A landscape with many peaks, sampled at points; each row gives a point and its height.
From any point a climber steps to the highest of the 3 points nearest to it. It stops when none of these is higher. Distance is the straight distance between rows; heights are no part of it.
K729: [146 126 103 152 139 137 146 145 126 118 132 123 135 155 124  86 122  92
 148 141 113 114 154 128 113 105 120 125 131 144 130 120 152 152 130]  height 42.6
K380: [ 74 135 123 137 127 185 156 149 114 162 157 122 118 190 155 128 107 143
 143 140  86 133 129  67  46  64 115 138 145 137 103 139 131 134 120]  height 63.5
K306: [127 152 118  96 121  97  16 139 117 105  88 193 122 194 121 134 187 145
  63  59 130 210 115 146 147 194 126  99 100 122 104  98 188  52  90]  height 70.1
K947: [113 212 174  85 131  39  83  99 165 104  86 116 100 118 136 170 170 121
  96  89 166 143 131 141 182 172 121 131 140 116 174 138 146 121 151]  height 46.9
K604: [114 138 162 107 117 106 104 119 128 154 162 115 117  86 139 138 111 143
 104  99 183 140  90 139 129 127 121 145 100  97 128 130  97  98 136]  height 67.5
K402: [ 95 103 158 113 121 167 139 137 131 167 169 122 119 105 136 130  91 146
 115 132 145 125  96 115  78  97 136 150 119 127  94 159  96  99 117]  height 59.7
K705: [143 191 147 111 120  92  69 127 130 101 105 138 123 149 147 138 194  97
  78  68 154 175 154 137 124 136 110 114 136 126 147 117 196 134 145]  height 37.2
K861: [123 131 120 136 112 163 149 141 129 125 156 124 131 136 136 110 121 102
 132 117 120 132 144 122  82  94 108 137 141 127 122 122 154 152 144]  height 44.7
K28: [ 92 132  81 155 120 186 147 151 125 163 149 135 128 213 155 129 127 126
 165 154  66 126 136  91  66  62 122 126 148 145 108 126 143 132 123]  height 50.5
K989: [116 110 131 142 121 161 194 146 129 150 130 104 125 106 151 103  63 157
 164 187 101  92 163 102  62 104 148 138 154 132 130 125 109 183 129]  height 65.8
K480: [171 163  96 148 133 132 166 134 123  96 117  95 120 105 143  91 139  76
 157 131 112 115 195 143 109 116 123 127 166 124 190  93 181 220 159]  height 50.7
K476: [168 135 115 135 139 106 155 116 135  93 105 120 116  97 108 111 138 110
 151 129 132 104 165 135 162 143 142 124 132 132 175 108 145 182 141]  height 45.6
K277: [111 125 133 127 117 162 143 153 130 134 156 124 125 148 153 114 126 111
 117 110 128 141 127 118  69  98 109 143 141 131 108 119 158 122 133]  height 47.1
K706: [128 118 161 106 106 112 132 102 138 135 150 105 126  34 117 146  87 164
 126 140 160 135 101 146 155 132 138 140 136 102 145 152  70 133 136]  height 58.1
K477: [112  92 124 145 130 167 171 132 120 151 132 110 122  94 126 114  64 182
 165 193 103  87 145 105  94 103 150 134  98 143 115 148  78 139 109]  height 61.9
K740: [135 125 147 113 131 110  46 145 122 124 111 174 134 185 119 138 174 120
  76  67 148 174 106 132 161 163 123 106  94 122 100 110 170  68 102]  height 59.9
K293: [157 113  87 135 144 127  78 143 108 108 102 178 154 212 107 124 184 107
 102  87 104 163 125 134 156 155 122  94 125 141  95 117 174  89 103]  height 39.4
K942: [180 108  93 140 162 115 110 139 109 101  90 164 149 173  96 113 157 108
 135 122  98 115 128 137 191 171 141 108 107 143 117 114 152 103 115]  height 65.2
K436: [142 144 127 137 117 149 130 142 132 119 156 120 128 138 151 111 147  76
 120  90 134 150 151 126  79 109 105 133 148 125 135 111 180 158 150]  height 53.9
K506: [166 132 105 164 136 135 172 126 125 101 127 105 118  94 138  82 121 107
 167 160 111  98 170 143 120 124 129 119 142 131 161 103 148 194 142]  height 47.5
K320: [151 168 125 140 114 149 139 137 134 119 147 109 135 134 155 119 159  70
 103  83 133 156 160 145  65 118  91 126 178 118 159  96 191 181 161]  height 66.2
K231: [150 113 105 136 139 122 119 140 119 118 120 150 141 158 107 115 151 104
 131 120 117 128 123 123 150 134 128 109 100 147 107 124 150 115 119]  height 66.9
K878: [156 134 122 134 137 122 125 135 125  95 125 134 142 132 113 111 149  76
 137 116 126 128 152 136 134 130 115 125 144 143 147 112 163 156 133]  height 37.6
K983: [ 93 122 139 135 114 183 168 143 140 149 167 112 132 146 153 105 101 114
 136 126 111 136 125 106  49  85 106 158 154 121 115 124 131 149 120]  height 62.5
K241: [138 146 133 129 119 123 152 136 142 116 144  96 115  77 134 118 110  91
 135 115 133 125 158 151 106 114 127 134 155 123 173 108 150 195 156]  height 57.4
K329: [140 146 138 108 123 112  90 129 136 120 140 131 129 140 143 133 158 103
  83  83 157 162 124 129 120 137 116 124 116 130 115 119 168 114 130]  height 50.2
K468: [131 180 165  84 144  52  97  95 161 103  82 115 112 104 117 154 167 125
 111  97 141 120 131 132 220 176 129 123 137 114 180 140 129 122 130]  height 54.9
K968: [140  95 149 114 134 104 128  87 122 128 133 126 123  48  94 157 101 166
 147 147 155 103 100 139 194 162 150 124 111 105 151 151  50 122 128]  height 64.3
K644: [180 160  96 177 144 126 162 132 119  87 111 106 138 121 126  93 144  79
 155 135 112 104 190 155 132 129 133 107 158 137 175  89 177 191 144]  height 49.2
K594: [117  77 142 126 124 142 148 122 124 149 136 132 133  69  99 139  84 175
 144 176 148 104 102 139 147 144 146 139 103 120 114 168  43 107 113]  height 68.2
K362: [112 129 160  99 114  96 107 120 114 150 149 129 130  89 130 150 114 145
 112 106 178 141  62 136 147 139 122 133  99 107 108 160  75  57 113]  height 59.8
K3: [ 86 129 102 141 128 184 138 154 132 158 164 142 120 194 137 130 140 127
 129 120  81 147 123  89  65  74 111 136 142 144  86 130 148 107 124]  height 49.9
K635: [146 141  52 179 131 161 140 137  98 115 118 134 157 207 130 103 152  98
 158 141  78 124 144 138 124 122 126  96 150 148 118 117 183 136 134]  height 57.2
K294: [136 151 120 133 115 149 117 134 137 119 144 128 134 164 148 116 170  81
  94  86 127 172 140 141  83 109 105 128 142 123 120 103 182 124 144]  height 39.5
K155: [ 97 103 139 122 124 157 130 149 129 165 161 136 122 154 122 120 117 139
 110 124 144 121  91  99  79  97 117 149 106 148  83 138  99  84 108]  height 66.5
K668: [121 108 142 114 137 107 106 129 117 130 137 145 134 118 110 124 115 129
 124 119 153 127  92 123 144 133 121 136  99 132 112 139 104  90 116]  height 55.3
K821: [121 110  97 154 127 160 185 142 115 134 131 107 123 145 148 102  96 135
 177 183  81  95 155 101  81  93 144 128 134 158 120 120 126 159 140]  height 42.5
K71: [ 80 100 104 133 131 183 150 158 120 157 153 130 108 179 126 132  91 159
 142 168  89 111 122  79  72  71 123 151 120 158  94 143  98 118 102]  height 44.4
K453: [147 158 136 131 121 136 150 138 140 109 141 100 116  99 145 113 144  82
 121  95 137 141 166 146  97 122 101 136 161 117 168 103 176 192 158]  height 59.3
K908: [117 168 168  81  90  89 129  83 131 161 169  91 110  42 152 170  96 176
 108 104 185 156  73 145 150 135 137 138 122  84 134 147  61  98 144]  height 26.3
K196: [135 154  79 175 112 169 158 144 120 122 137 124 143 179 142 105 146  70
 144 123  88 134 151 134  89 102 109 115 170 133 137 107 175 167 147]  height 15.8
K471: [133 102 144 130 121 150 179 130 152 137 130 113 127  37 137 114  66 165
 139 185 139  97 144 146  99 130 162 140 139 120 130 135  91 192 141]  height 65.1
K413: [123 177 156  95 134  61  66 111 137 104  98 141 115 145 137 153 171 118
  90  75 152 155 129 134 163 169 119 111 119 106 154 123 164 102 128]  height 35.5
K384: [133 154 163  92 138  65  95 108 141 104 108 131 116 109 125 160 149 122
 113  95 153 136 124 126 190 159 126 128 116 121 159 132 127 118 123]  height 44.5
K514: [133  88 110 152 128 153 162 144 130 130 124 118 127 108 118 103  94 145
 157 181 122  91 146 121 117 114 136 132 117 144 117 125 117 149 113]  height 53.2
K310: [105 144  74 180 120 182 131 128 118 136 138 143 158 209 139 127 154 101
 143 146  64 140 142 119  83  80 110 111 164 139 105 111 173 132 153]  height 37.1
K877: [148 135 137  93 146  83  50 126 124 100  78 171 138 173  99 144 182 118
  83  65 121 164 129 136 192 201 133 104 117 122 138 119 184  76 104]  height 36.6
K987: [101 111  87 147 133 172 164 150 106 162 145 131 126 190 137 129  99 153
 172 175  70 101 138  89  83  76 132 123 127 149 104 122 123 122 115]  height 46.3
K256: [110 171 170  88 117  74 121  82 146 133 156  96 100  64 144 166 117 146
 100 103 182 138  93 154 164 133 126 146 117  89 141 135  87 122 142]  height 30.7
K300: [118 117 157 118 113 145 173 132 149 145 155 101 133  70 145 122  81 138
 124 132 139 128 134 133  76 114 121 150 151 122 133 127 111 182 137]  height 50.6
K225: [126 111 128 159 131 158 186 139 131 141 127 114 119  82 146 104  72 161
 165 200 112  79 162 121  83 117 151 136 125 139 118 129  95 174 130]  height 64.2
K710: [101 118  98 145 126 183 181 152 131 148 141 112 117 167 152 102 101 139
 159 166  77 108 143  89  60  82 116 145 150 141 114 126 131 158 122]  height 44.0
K180: [176 133 118 137 160 100 103 133 121  97  89 144 133 138 105 115 164  98
 146 112 112 119 150 138 183 168 141 109 125 147 160 124 173 139 121]  height 1.8
K84: [111  61 135 122 139 127 100 145 119 152 129 161 137 155 104 126 124 151
 113 116 141 117  66 111 172 141 133 139  74 131  85 142  87  43  95]  height 50.8
K568: [ 98  70 151 108 122 129 126 133 121 164 159 143 126  99 112 143 101 167
 120 134 162 118  69 111 134 131 131 149  90 111  96 158  61  57 111]  height 64.9
K94: [114 139  68 172 132 171 165 132 115 133 140 125 138 200 145 115 134 115
 170 154  63 110 154 107  84  78 121 113 147 144 126 113 153 142 135]  height 58.5
K733: [135 126 139 123 125 137 173 126 142 123 124  99 123  55 132 106  87 123
 155 158 132 107 161 147 118 122 141 140 144 123 153 120 122 194 149]  height 47.2
K862: [100  84 161 114 107 125 120 110 113 149 154 122 144  66 116 162  91 179
 121 143 167 125  64 128 152 142 148 130 103 114 112 175  35  57 122]  height 64.7
K289: [130 187 138  96 111  86  38 133 135 106 110 155 121 171 136 146 184 121
  66  60 156 197 128 145 128 169 111 109 106 120 123 120 194  82 126]  height 31.1
K513: [117 126  96 174 146 146 171 131  98 145 122 106 105 165 151 138  81 209
 198 228  50  65 168  64  71  62 185 121 108 151 123 114  76 133 104]  height 42.8
K676: [184 152  70 191 147 137 137 127 102  88 102 138 152 189 105 101 172  80
 150 133  99 121 168 152 143 134 125  99 150 153 148 110 191 154 123]  height 44.1
K13: [126 106 147 104 138 105  80 134 125 130 131 158 136 153 114 129 145 128
 101  94 158 153  97 118 170 163 132 120  86 127 103 122 126  62  99]  height 46.5
K435: [123 146 156 118 105 124 130 141 143 136 159 109 120 105 152 125 128 107
  99  99 164 144 115 134  86 113 114 139 128 114 136 116 145 128 133]  height 48.9
K167: [127 143 163 110 128  93 132 111 152 118 126 105 116  64 129 147 119 124
 111 117 162 134 135 153 153 119 131 138 136 113 161 119 125 172 145]  height 55.7
K45: [131 171 152  90 133  73  35 123 139 100  87 162 120 162 129 145 181 125
  73  64 145 173 134 135 172 186 131 108 114 118 151 122 171  86 111]  height 33.2
K172: [135 149  93 148 110 157  70 121 110 104 117 171 156 220 134 127 198  99
  82  82 107 196 131 149  97 126 111  97 160 140  84 111 193  98 128]  height 39.2
K639: [ 95 118 124 137 123 184 180 139 120 163 142 112 106 141 145 137  69 186
 169 199  89  92 135  64  61  86 158 146 118 158 105 138  81 142 109]  height 69.7
K20: [132  66 128 112 157 114 114 131 112 133 123 163 144 123  98 129 121 139
 138 127 133 104  95 122 185 168 143 132  86 124 117 134  92  73 106]  height 43.5
K18: [ 82 107 148 112 124 177 173 153 143 172 159 102 118 110 146 126  79 154
 129 148 131 121 116 104  48  86 122 160 142 127  95 155  97 144 113]  height 66.0
K467: [136 176 158  86 139  56 112  76 167  94  73 113 104  83 102 162 157 140
 129 107 139 108 130 133 239 175 131 131 126 106 197 132 104 135 143]  height 44.6
K319: [154 157 117 136 108 135  82 118 114  92 111 143 143 188 127 117 189  82
  91  88 116 174 141 148 125 137 107 103 154 137 128 114 211 125 129]  height 40.0
K370: [153 150  33 222 143 127 113 116  88 102  88 131 177 228 119 104 191  97
 172 160  61 120 148 163 134 131 136  84 152 157 121 103 184 131 131]  height 26.6
K886: [144 125  84 168 133 142 178 138 118 115 126 101 135 139 124  82 120 104
 167 177  99  96 160 128 115 103 128 108 126 151 127 106 148 172 129]  height 45.7
K529: [128 150 167  99 126  64  94  99 137 121 131 114 110  87 134 157 133 130
  99  95 184 141  98 140 171 134 119 138 119  99 149 133 121 111 131]  height 36.5
K42: [161 146 138 111 154  82  77 135 136  86  77 151 130 154  99 140 176 102
 116  85 120 149 153 144 206 186 120 109 125 129 179 122 166 108 116]  height 68.0
K153: [151  81 131 122 150 100 104 120 122 124 105 155 134 104  90 137 122 134
 138 133 131 107 103 133 202 179 147 133  89 111 133 140  86  94 118]  height 49.8
K491: [153 138 144 103 156  60 100  87 143  93  81 127 119  86 100 161 143 139
 130 118 138 113 124 126 225 182 138 135 121 108 188 136 110 124 135]  height 31.5
K61: [136 147 140 141  98 155 142 134 137 132 156 100 127 136 161 118 150  73
 113  95 124 148 158 131  60 106  89 137 163 107 150  97 176 176 161]  height 54.2
K145: [126 104 146 147 109 154 185 122 143 133 125 107 135  28 129 116  59 181
 151 210 139  87 167 152 116 133 177 137 142 126 126 143  72 187 134]  height 62.6
K268: [114  99 161 112 117 179 188 145 138 163 149  96 124  75 147 117  75 162
 140 178 119 108 150 116  49 109 148 152 152 119 112 137  83 191 131]  height 63.7
K275: [107  77 107 131 147 159 141 143 115 147 139 146 121 161 124 119 104 153
 137 157 122  96 121  96 119 107 130 130 101 155  94 144 100 105 103]  height 47.3
K12: [105 101 156 131 107 167 174 131 140 156 135 110 136  44 136 119  56 179
 143 198 136 100 150 132  97 120 157 154 138 121 113 151  70 179 141]  height 67.4
K556: [145 136  57 195 131 142 150 123 106 117 122 124 147 197 126  94 155 103
 188 170  79 100 155 133 123 100 136  96 133 151 128 106 154 141 127]  height 71.5
K547: [141 130 135 122 140 115  99 136 130 112 122 150 138 152 124 124 154 105
  99  86 141 150 117 128 137 142 113 123 114 130 120 125 151 113 129]  height 49.1
K49: [143 155 146 110 136  69 121 102 155 103  97 109 108  72 104 148 132 132
 128 122 150 120 131 146 197 147 131 132 128 109 172 130 120 164 147]  height 49.0
K462: [124 152  45 212 125 182 118 116  99 115  99 138 169 233 148 117 175  87
 150 138  59 139 133 154  94 102 126  99 175 136 112 112 188 148 141]  height 31.3
K993: [116 137 128 126 107 127  57 134 114 117 128 165 137 188 134 125 194 114
  77  69 135 201 121 142 117 147 116 100 118 136  81 104 181  68 114]  height 48.8
K81: [137  89 110 131 144 144 118 145 121 135 125 159 137 173 110 125 131 131
 121 117 123 128 115 120 144 121 125 125 111 148  89 134 123  93 111]  height 53.0
K806: [ 97 117 167 108  90 151 172 123 150 152 167  92 131  39 151 144  76 167
 123 155 160 139 119 147  89 121 146 159 145 109 125 146  66 169 141]  height 53.7
K425: [ 88 132 107 146 116 195 159 151 127 154 165 121 134 183 153 118 124 107
 135 134  91 137 133 101  42  78  94 133 166 131 107 118 164 146 125]  height 49.6
K724: [174 124 112 119 152 103  72 144 120 100  84 168 139 183  98 128 171 105
 110  87 109 150 137 129 195 185 135 102 123 141 142 121 171  95 106]  height 46.8
K786: [ 97 110 114 152 128 174 196 134 127 153 122  90 114 128 154 104  68 183
 173 220  84  87 159  78  55  98 162 137 133 145 112 125  91 167 120]  height 67.9
K16: [150 115 134 122 141 104 116 123 136 106 124 137 127  90 105 130 119 108
 135 125 149 120 129 141 165 130 122 134 115 128 145 139 125 132 134]  height 46.1
K139: [143 160 116 159  98 170 118 132 121 120 147 119 137 175 154 117 179  65
 109  84 104 181 162 136  64 106  94 126 173 126 127 108 191 154 153]  height 23.4
K867: [136 124 150  98 129  92 131  87 142 115 124 112 122  37 105 167 107 164
 134 137 153 120 106 156 193 153 136 132 126 100 165 142  57 147 139]  height 61.0
K30: [107 109 147 112 116 144 161 138 139 152 150 107 123  86 140 117  94 135
 121 134 148 131  99 132  87 101 121 155 127 135 111 146 104 133 130]  height 54.1
K865: [167 120 113 140 150 114 144 129 125 114 113 134 129 121 100 109 123 108
 160 141 142  98 149 136 168 149 129 116 114 143 138 118 130 143 122]  height 47.0
K428: [159 158 140 116 137  90 120 118 142  75  97 107 114  81 122 137 142  95
 130 114 143 116 164 137 174 139 128 123 154 112 190 127 150 182 146]  height 51.4
K932: [108 213 176  80 121  62  97 101 150 127 136 103  98  93 163 167 144 130
  83  87 200 142  93 146 156 150 114 135 118  95 146 127 124 114 152]  height 27.6
K771: [127 155  58 199 102 186  98 116 111 113 111 154 168 238 153 122 195  79
 119 106  74 165 134 154  80  99 114 107 190 126 103 117 194 141 150]  height 9.2
K655: [124 178 175  80 123  47 109  76 161 110 105 105  94  82 140 173 139 139
 108 105 165 138 103 135 212 166 129 134 131  93 160 140  96 118 147]  height 68.3
K211: [135 123  64 163 126 160 112 134 113 113 121 164 147 218 121 127 172 108
 135 115  90 158 124 138 122 113 120 101 146 152  87 120 171 117 126]  height 38.2
K907: [ 90  49 125 111 140 160 122 148 108 160 135 166 132 144 111 141  94 182
 130 155 138  97  79 104 143 127 144 139  88 138  80 166  56  54  89]  height 48.1
K222: [145 102  77 166 157 127 146 128 104 124 109 140 138 173 112  94 138 122
 166 166  86 102 136 130 150 126 142 105 111 167 113 113 144 128 112]  height 54.6
K85: [139 178 163  95 157  54  79 110 159  86  56 131 114 129 110 151 176 119
 113  91 125 127 147 130 229 184 118 117 137 122 188 131 162 123 136]  height 43.6
K253: [116 109 124 131 130 155 148 143 127 135 142 129 130 129 119 114 108 119
 135 144 125 120 124 114  97 105 127 131 130 134 115 132 129 134 121]  height 50.1
K737: [126 136 157  91 119  69 111  88 126 125 134 115 120  73 122 174 113 153
 108 120 163 125  86 151 185 157 139 128 116  94 156 144  59  92 129]  height 57.3
K567: [118  91  92 150 150 150 151 144 110 142 121 134 126 169 118 118 100 166
 175 185  96  87 121  92 120  90 141 131  98 157 101 138  92 104 107]  height 46.2
K137: [126 145 161 105 125  99  78 140 129 145 143 150 122 143 132 140 143 122
  84  73 179 163  95 131 132 158 125 126 100 121 107 124 150  65 120]  height 29.4
K744: [163 154 137 104 155  61  99 117 137  76  64 128 120 119 104 136 177 112
 132 108 115 115 151 135 215 177 125 114 130 128 190 125 151 140 142]  height 33.3
K982: [158 165 114 149 111 132 135 135 127  95 116 105 133 140 135 111 166  69
 128 108 119 133 178 142 120 119 111 129 172 135 180 109 201 184 161]  height 53.3
K347: [141  91 145 111 139 103 130 113 121 132 123 144 134  85 102 133  94 144
 129 137 160 115  92 133 172 150 136 139  98 110 129 143  74 103 124]  height 60.5
K442: [127 101 120 131 137 133 117 145 125 131 131 155 144 172 108 115 146 119
 115 110 129 143 118 120 130 123 123 120 108 145  88 138 147  77 106]  height 50.4
K309: [ 90 104 179 110 101 164 152 125 130 170 172  99 126  61 136 136  76 183
 110 155 157 126  91 126  87 109 138 158 133 118 104 170  64 119 125]  height 53.5
K598: [102 126 182 116 108 164 189 148 147 175 160  82 127  64 176 101  81 140
 123 133 129 129 144 131  32  99 121 146 177 100 122 130 102 196 144]  height 62.9
K50: [122 129  99 136 118 160  99 135 112 129 151 164 142 202 134 122 171 106
 102  96 120 167 125 118 108 102 102 123 130 140  76 111 171  93 121]  height 20.1
K199: [160 125  76 161 133 125  95 137  97  92 103 164 161 209 103 118 174  93
 124 110  94 140 147 144 152 157 122 104 136 148 119 114 193 106 114]  height 32.1
K237: [129 100 135 132 127 124 151 114 131 132 130 134 129  55 100 125  76 163
 149 180 136  89 123 144 152 139 149 134 104 124 129 138  63 148 113]  height 71.3
K708: [131 101 148 123 124 130 156 127 142 131 133 123 124  75 116 114  87 136
 141 149 132 114 139 137 117 114 135 134 131 121 136 141 104 159 136]  height 48.4
K40: [132  91 141 111 108 117 144  91 139 139 137 131 138  26  88 162  88 188
 143 168 143 101  91 147 197 175 159 115 108 112 141 166  24 112 132]  height 64.8
K437: [120  43 117 130 144 144 140 114 101 151 123 148 144  99  93 135  90 198
 160 183 127  84  88 124 184 158 158 128  79 127 109 165  32  69 109]  height 65.3
K813: [145 162 148 113 127  90  73 130 132 105 109 150 123 145 127 133 169  88
  91  76 137 174 145 131 151 153 109 118 122 123 143 126 176 107 130]  height 39.6
K120: [114 116 162 111 114 125 151 125 149 139 158 105 128  49 130 139  91 148
 120 137 159 134 116 155 109 119 137 151 135 108 126 144  81 147 137]  height 56.3
K340: [158 163 140 121 127  99  94 128 128  90 101 131 129 142 123 129 177  96
 103  94 135 158 148 137 158 143 114 120 136 136 159 118 184 139 126]  height 36.1
K797: [120 205 164  92 113  70  84 110 156 125 118 110 107 110 159 151 170 112
  97  88 174 151 142 141 146 139 112 122 137 107 163 115 161 132 165]  height 43.3
K620: [100 252 165  61 124  38  83  93 162 128 104 110  89 135 169 164 163 149
  89  77 176 147 109 149 176 172 118 133 138 113 147 131 150 111 155]  height 43.0
K295: [103 211 161  71 104  56 116  86 137 142 147  83  96  85 170 169 129 161
  98  95 197 157  72 143 178 161 125 135 129  94 148 150  79  93 142]  height 23.7
K966: [150  82 112 133 143 122 144 135 117 121 113 130 132 111 110 102 105 143
 156 161 125  95 120 120 162 134 140 127 100 148 123 132 102 130 113]  height 58.9
K276: [156  73 108 122 169 117 105 141 113 118 104 167 150 150  96 126 136 128
 144 134 118 100 109 125 204 183 138 120  88 138 115 122 113  88 101]  height 15.7
K27: [131 134 147 115 111 136 157 137 146 137 146  91 112  90 161 103 115 100
 119 109 137 144 158 140  70 109 113 143 161 115 157 103 147 180 150]  height 61.3
K822: [ 88 109 126 132 135 167 119 152 118 169 155 154 127 178 124 129 127 137
 101 129 133 141  81 107 101  88 115 136 108 143  71 144 121  72 101]  height 52.6
K14: [160 164 132 121 136 104 124 125 135  98 109  99 116 111 130 118 155  76
 119 103 131 134 176 137 143 129 104 119 167 132 186 111 180 196 155]  height 55.9
K666: [123 108 169 107  98 113 128 102 129 148 176 123 133  31 113 160  91 178
 118 140 164 131  78 141 162 147 156 126 109 102 132 174  34  93 129]  height 65.5
K88: [108 126  80 169 140 162 170 143 104 152 121 118 119 200 152 137  98 174
 190 202  51  97 151  74  75  56 147 128 127 156 116 117 115 128 120]  height 44.8
K677: [108  74 105 131 159 155 135 139 108 156 134 150 128 172 107 130 100 159
 150 167 110  79 109  94 147 122 140 134  86 145  89 145  89  84 100]  height 50.0
K126: [150 147 146 100 161  54  97 110 150  98  63 147 120 119 101 156 169 127
 125  97 110 115 139 128 233 188 142 122 122 122 191 126 133 110 120]  height 22.2
K579: [148 112 150 107 154  90 111 115 137 110 107 143 119  91 100 144 116 116
 136 122 141 120 120 132 197 163 136 133 115 120 158 139 110 130 124]  height 38.1
K238: [ 92  85 139 106 128 140 104 140 118 162 155 151 124 152 122 142 124 152
 106 111 163 130  73 110 124 127 119 151  85 132  73 151  94  44  88]  height 55.4
K616: [ 76 135 126 136 144 194 170 142 117 174 157 121  98 169 160 153  89 176
 162 176  70 114 142  48  27  55 144 155 147 139 106 140 101 136 106]  height 68.1
K969: [131  99 141 140 109 132 167 107 147 139 129 125 135  24 107 137  64 187
 155 197 134  92 143 153 151 151 174 132 120 111 126 147  56 167 149]  height 65.0
K637: [143 133 105 134 116 128  63 137 104 103 102 173 149 207 118 123 194 106
  78  78 116 197 138 156 137 151 121  93 139 139 101 116 191  91 110]  height 43.9
K588: [110 129 164 123 100 162 169 151 150 161 174  95 119  99 161 111  99 117
 123 116 131 146 138 117  27 108 103 161 162 111 128 118 138 172 148]  height 71.4
K66: [128  85 145 126 123 128 146 103 128 141 139 134 139  42 108 154  83 181
 145 155 153 114 101 152 162 145 148 139 109 111 126 167  46 116 128]  height 67.0
K266: [122 109 145 145 107 166 197 129 138 144 123  98 120  60 150 104  62 179
 167 205 126  90 173 129  81 131 164 137 145 138 121 123  86 208 137]  height 61.7
K136: [134 111 139 125 132 112 130 132 134 112 128 131 128  91 112 140 121 128
 130 129 160 123 112 133 144 122 129 138 119 119 134 126 113 129 113]  height 50.3
K204: [158 124  62 186 160 131 124 126  94 105 110 147 169 221 118 114 175 100
 156 149  71 113 137 139 149 136 149  86 134 151 106 114 175 120 119]  height 38.4
K595: [139 125 105 154 126 162 191 138 132 126 140 104 126 117 141  86 115  92
 161 144 109 106 163 135  87 108 114 129 155 140 142 101 153 196 148]  height 45.9
K803: [129 134 168 105 120 103 132 112 139 131 144 107 114  65 127 141 104 137
 121 114 172 135 112 144 142 132 128 150 121 111 146 137  93 136 139]  height 59.5
K482: [146 135  65 178 126 162  89 123 102  96 110 162 162 222 124 125 186  92
 106 106  85 173 140 149 122 129 118  96 166 149  99 111 192 109 120]  height 30.8
K727: [130 159 154 111 120 106 128 130 148 113 151 103 118  77 145 130 139  94
 115 103 159 141 139 145 110 113 112 141 146 112 156 109 155 159 151]  height 57.0
K223: [120  78 130 127 146 138 145 128 121 145 123 136 127 109 104 126  90 156
 151 159 130  93 115 119 145 133 139 138  93 145 109 147  89 116 113]  height 64.4
K99: [148 137 139 127 126 118 114 142 134 122 132 133 127 108 124 129 131  95
 108 100 147 144 128 135 133 128 106 127 122 127 135 118 153 139 139]  height 40.3
K898: [157  94 138 104 161  98  96 127 132 104 101 153 143 118 103 133 138 119
 132 116 143 127 112 120 192 159 138 132 103 134 140 133 130 108 119]  height 31.2
K929: [ 82 111 156 128 110 190 183 148 136 180 162  99 106 129 167 120  94 140
 130 140 100 129 137  86  22  87 121 154 168 121 104 133 112 166 126]  height 69.8
K670: [123 179 159  91 126  61  80 118 143 129 122 131 120 123 141 154 149 129
  89  89 182 156  99 132 168 155 126 127 104 105 143 125 131  82 141]  height 33.7
K834: [133  78 110 144 144 144 169 133 112 147 105 137 135 103 106 116  82 179
 168 193 118  71 123 120 142 134 140 136  86 147  98 146  71 127 102]  height 60.0
K365: [122 158 148 107 121 115 108 124 140 123 148 117 121 124 138 130 147  89
  99  80 169 155 137 134 106 121 111 136 135 121 141 111 164 141 159]  height 66.1
K939: [123  49 100 137 151 147 146 137  96 159 110 152 119 150 105 123 103 178
 157 190 101  63 104  92 175 126 154 122  72 141  94 139  58  69  94]  height 56.7
K756: [ 85 108 170 100 101 133 118 131 124 180 171 122 123  98 128 147 103 167
 107 115 180 136  53 124 104 124 131 146  91 109  86 164  70  38 123]  height 62.1
K640: [123 183 164 102 103 108 106 128 152 128 145 101 110 110 169 141 155  95
  93  61 168 166 140 145  84 124  98 131 143 114 159 103 175 153 162]  height 54.5
K47: [107  83 141 122 128 144 144 132 133 141 150 131 125  92 103 135  87 163
 130 148 149 104  95 129 129 120 138 152 100 131 100 157  76 110 114]  height 66.8
K918: [100 148  96 166 117 179 129 130 123 146 152 129 138 215 151 124 155 101
 131 123  77 143 140 111  60  76 104 124 187 130 113 116 181 146 146]  height 22.9
K528: [127 108  87 149 135 159 153 153 113 148 138 138 132 180 119 107 114 122
 160 172  98 111 123 114 103  89 121 124 116 159 101 124 122 125 120]  height 43.7
K924: [144 183 142 117 113 118 101 129 134  97 123 116 128 133 141 134 184  74
  92  86 149 163 160 147 107 127  94 125 152 119 171 102 201 164 150]  height 35.9
K479: [147 100  71 166 152 139 125 137 108 122 109 159 147 213 115 116 158 117
 144 140  90 126 125 117 140 119 118 107 126 154  92 116 152 111 114]  height 46.0

For each start below, name the point where the climber stops.
K153: K237
K737: K237
K482: K306
K729: K320
K477: K639
K253: K639
K966: K237
K595: K320
K319: K306
K476: K320
K834: K237
